Points, in no order, along strands that fork and pass close to each other.
In the rows, zero is written as 128.
Points whose rows are less than 94.5 apart are linked; no others are. Some points are linked to none.
(665): [102 117  93 102 132 148 123  99 149  64  91 172  94  86 149 123  97 190
 109 159]
(854): [139 169 123 120 143 114 116 125 138  81 105 116  93 181 143 151 148  87
 115 187]
(248): [104  67  79 142 181 168 140 101  92 155 104 138 140 118 125 113 109 179
 101 114]
(630): [131 135 123  96  96  87 182 155 105 125 112 107 129 147 177 155 148 134
  91 170]
(658): [108  97 129 119 124 124 132 137 105 160 151 119 125 152 120 111 157  93
 127  99]
(38): [ 77 154 116  77 106 105  74 141 160 102 151 134  84 159  92 138 138 140
  80 150]
(315): [119 107  96  91 134 147 153 113 102 136 130 138 134 107 141 100 104  95
  91 113]
(769): [ 96 145 122  91 111  92  97 117 163  70 123 154  78 160 125 135 163 113
 108 154]
(558): [142 146 137  90  90 131 192 133 106 142 154 126 148 105 162 112  97  60
 103 122]
(763): [162 129 179 138 128 103 154 131 121 101 108 145 125 136 195 148 169  46
 166 136]
(680): [ 76  62 141 138 121 139 115 117  99 175 156 133  99 155 122 132 186 109
 153  79]
(4): [ 92 108 140  92 102 100 100 115 146 115 160 150  96 139 116 102 178  81
 123 104]
(839): [ 70  81 111 146 140 182 120 108 129 121 118 164  88 115 116 137 131 197
 137 120]
(219): [127  92 184 164 126 125 113  96 129 132 115 135  80  97 123  95 178  80
 211  77]
(737): [120  75 116 170 142 116 102 140 100 163 131 117 152 142  85 125 178 187
 174  94]
(187): [132 190 206 126  96 149 112 162 158 156 185 133 151 131 100 152 106 113
 145 107]
(347): [147 144  97 144 149  90 116 130 104 123 126  78 120 184 130 109 146  50
 131 141]
(203): [ 96 144 104 113 166 167 113  94 135  88 107 140  74 153 131 127 115  86
 110 161]
(806): [151 133 135  87  86 130 172 144 125 162 153 131 167  87 121  94  91 103
 113  85]
(903): [146 141 159 159 107 135 178 146 120 127 111 141 161 107 179 183 119 170
 156 153]
(580): [ 63  72 131 148 126 144 106 116 111 151 145 146  97 170 128 162 192 138
 138 119]
(948): [143 153 112 108  58  78 124 139 154 107 142 128 134  87 136 144 139 218
  95 137]
(445): [141  84 100 164 172  99 106 130  93 179 138  94 155 156  96  88 147 122
 147  93]
(337): [161 161 133 100  89 120 141 146 153 149 139 128 153  85  97 127  79 183
 105 117]
(862): [ 87 125 151 155 124 176 115 140 140 137 146 154 143 102  96 156 109 226
 152 121]
(133): [148 107 152 169 144 125 162 116 105 122 100 134 120 158 175 165 168  81
 179 144]
(1113): [120 137 127 155 128 143 153 161 109 146 123 106 148 179 147 207 132 186
 129 174]
(699): [124 117 103 110 119 138 148 101 154  45  80 169  86  74 166 118 129 165
 121 165]
(196): [ 79 117 124 126 138 176 123 115 145 101 116 167 102 118 129 142 109 181
 122 150]
(690): [169 116  99 162 155  85 116 161 116 155 131  84 167 159  83 109 142 150
 152 128]
(532): [181 146 124 144 128 118 141 137 142 110  94 115 146 102 107 112 108 147
 161 127]
(217): [127 112 178 148 128 144 102  89 114 149 152 123  96 125 130  96 165  54
 190  75]
(1101): [138 108  85 152 196 158 115 101 120 112  74 123 119 113 111 100 103 142
 124 136]
(411): [203 112  82 161 147  71 130 156 118 136 105  76 187 135 106 103 123 182
 132 131]
(180): [112 125 136 118 123 130 141 155  92 178 163 107 151 139 109 106 115  89
 120  92]
(3): [140 110 112 106 145 163 149  96 137 100  92 154 118  59 122  68  76 113
 123 113]
(276): [139 119 129 148 113 171 181 129 117 125 109 153 154  84 149 149  89 179
 152 129]
(270): [131 131 124 126 131 179 186 109 129 111  93 160 138  78 150 134  67 166
 126 140]
(867): [123 181 136  71  92 127 154 142 127 132 160 107 131 125 154 128  93  65
  80 144]
(17): [105 122  85 135 179 174 127  96 119 112  82 132  97 141 123 131 106 132
 128 154]
(556): [154  89  88 160 209 160 112  86 106 139  85 119 139 102 110  69  84 127
 124 116]
(1073): [147 152 160 149 126 144 149 141 126 134 136 126 140 126 134 148 119  87
 169 124]
(274): [145  87  69 126 133  93 173 129  94 124  89 106 143 141 161 124 158 142
 109 154]
(686): [135 157 206 132  91 119 127 170 153 130 144 159 150 117 168 198 146 154
 137 132]
(813): [143  73 112 161 190 117  97 101  99 192 144  98 157 126 105  69 131  97
 146  69]
(1037): [ 80 137 167 138 129 164 116 135 143 109 131 151 115 162 157 214 134 160
 111 170]
(1108): [141 159 127 101  79 110 118 133 169 104 133 155 123  86 116 135 103 213
 114 129]
(930): [122 182 190  80  66 137 126 142 177 139 157 169 122  99 148 155  84 132
  96 117]
(48): [118 132  93 136 144 123 117 153 118 153 141  92 147 177  90 162 123 193
 106 151]
(643): [125 126 170 172 160 135 111  98 126  98  90 128  70 139 156 125 181  57
 179 139]
(443): [128 101 110 113 100 113 170 101 131  51  84 168 106  83 196 136 141 151
 126 154]
(673): [132 147 115 156 156 115  93 121 123 119 131  89 107 184 110 114 151  64
 158 139]
(223): [165 137  92 121 147 117 110 107 112 123 141  96 156 106 127  37 120  32
 134  93]
(886): [ 93 123 138 134 114 152 148 141 120 130 135 137 133 161 170 206 136 185
 103 164]
(746): [177 164 128 109  90 129 157 157 140 173 151 116 175  84  98 110  63 144
 122 102]
(603): [123 165 209 154 120 162 116 152 158 146 146 150 134 114  97 154 116 143
 164 114]
(940): [122 102 132 140  76 117 176 152  91 136 151 130 159 107 169 172 156 211
 118 131]
(805): [115 109 129 143 136 123 166 121 100 133 125 120 117 171 167 154 156  64
 141 143]
(1010): [155 121  93 109  75  49 118 140 132 107 128 123 151  92 140 111 157 207
 104 132]
(483): [120 192 159  67  79 121 123 140 162 123 167 135 114 131 139 144 101  93
  77 137]
(463): [144 138 183 110  97  84 128 132 147  97 133 155 115 126 164 127 187  51
 160 118]
(412): [132 171 159 138 107  94 101 163 150 126 148  98 127 184 106 175 170 134
 138 151]
(810): [117 113 121 107 118 117 184 145  96 150 132 116 145 154 159 150 136 111
 113 149]
(451): [ 82  56  90 147 175 186 130  91  96 145 107 148 110 116 128 137 127 183
 129 111]
(726): [130 110  87 107 156 154 134  92 117 125 114 142 128  91 124  71  84  83
 113 108]
(460): [110 169  97  89 129 124  88 125 165 104 138 115  93 159  93 128 106 132
  68 158]
(1114): [151 147 117 104 130 171 159 115 143 112 102 151 126  63 117 108  48 134
 113 132]
(728): [183 126  84 130 165  81 122 138 126 154 120  78 191 129  96  86  87 148
  92 128]
(935): [119 118 102 180 155 152 136 146 109 150 125 106 137 178 115 180 132 175
 136 155]
(406): [147 183 142 124  98 118 138 175 134 190 157  71 149 158 109 161  97 151
 104 144]
(333): [162 138  87 122 176 101  94 119 131 132 135 106 166 122  91  59  96 111
  98 115]
(996): [116 116  95  90 114  71 115 115 139  73 109 137  85 146 135 109 185  87
 101 151]
(715): [130 163 133 121 116 107 115 182 128 175 159  78 161 168  81 147 123 173
 103 127]
(272): [121 176 204 107  92 143 111 157 164 120 143 169 122 116 150 178 104 127
 120 132]
(64): [105  96 118 159 149 170 114 140 117 150 138 141 149 113  89 142 125 220
 148 102]
(21): [121 174 164 118 101  97  85 155 163 118 169 115 117 177 100 143 170  92
 136 131]
(163): [135 100 187 176 125 117 124 109 124 116 106 143  89 124 155 132 197  85
 202 101]
(708): [135  81 112 127 154 149 121 113 129 147 112 158 156  69  88  70  99 157
 128  73]
(142): [135 119 145 108  92 101 163 120 146  79 104 172 111 106 190 151 157 118
 132 149]
(819): [158 206 125 114  87  88 133 150 148 154 137  85 132 154 124 169 104 144
  80 170]
(564): [122  88 107 169 166 144 113 128 111 160 118 116 148 125  93 123 135 197
 159  97]
(191): [196 128 108 146 115  90 146 151 132 137 105 101 176 101 107 115 116 175
 157 121]
(112): [150 137 132 101  93  83 158 126 140  93 101 147 119 127 191 171 158 126
 109 175]
(994): [119 127 123 107 134 151 118 140 119 172 176 112 161 120  89  89  95  94
 122  96]
(617): [149 159 168 140  94 118 147 149 139 123 134 138 152 118 154 187 133 179
 147 146]
(1093): [119  99 116 110 146 143 112 126 119 162 159 146 153  95  88  67  93 125
 115  70]
(915): [149 199 169 130  95  94 118 156 163 140 137 107 126 162 147 195 134 132
 102 166]
(308): [125 141 132 182 183 153  97  84 130  94  90  98  61 145 127 103 151  60
 173 137]
(1050): [105  86  82 121 154 130 138 132 103 158 125 124 160 131 115 109 108 162
 101 120]
(195): [ 95  82  88  96 128 112 137 129 107 142 131 139 126 127 131 103 145 121
  93 111]
(380): [174 130  98 124 165 119  98 109 124 138 141 111 173 101 115  31  91  70
 109  85]
(145): [130 132 142  98 102  98 111 121 146  99 145 137 107 124 116  95 162  69
 149 111]
(574): [ 99 170  86  94 151 148  94 110 143  84 132 120  86 166 115 117 103  89
  77 177]
(363): [ 91 129 148 132 151 163 140 121 126 111 113 153  95 164 174 179 129 105
 118 172]
(87): [111 107 171 144 128 151 117  89  98 151 165 119  97 154 156 113 174  21
 175  92]
(116): [145 126  97 121 142 119 131 113 103 128 133 106 124 140 147  91 132  38
 133 118]
(821): [134  88  99 132 122 121 133 119 127 106 110 155 146  74 124 106 126 194
 132 115]
(634): [ 68 119 122 119 144 163 118 106 120 105 122 146  81 176 145 167 139  95
 109 159]
(151): [ 98 131 184 154 106 166 105 146 161 128 146 157 125 103  84 142 120 192
 165 107]
(486): [132 158 119 169 178 148  80  92 128 105 118  86  92 167 104  98 145  56
 169 146]
(201): [152  79 108 155 199 138 111  98 116 152 103 136 164  85  93  62  95 156
 123  86]
(123): [151 192 204 120  92 105  95 165 168 133 176 122 135 139 106 147 128  95
 147 119]

A fork is a point with three links. Follow the links from the first point to the second and name the forks in between, in order.
(203), (195) -> (658)
(558), (1050) -> (195)
(142), (708) -> (195) (658)
(380), (445) -> (411)
(994), (617) -> (658) (195)
(460), (1113) -> (203)
(38), (1114) -> (203) (658) (195)

Follow the links from the first point to the second, and from the first to the third. Name the last point that the two ways share.
(903), (1093), (112) -> (195)
(665), (201), (617) -> (195)
(996), (715), (1093) -> (203)
(1037), (315), (38) -> (203)
(532), (308), (813) -> (411)
(813), (486), (532) -> (411)
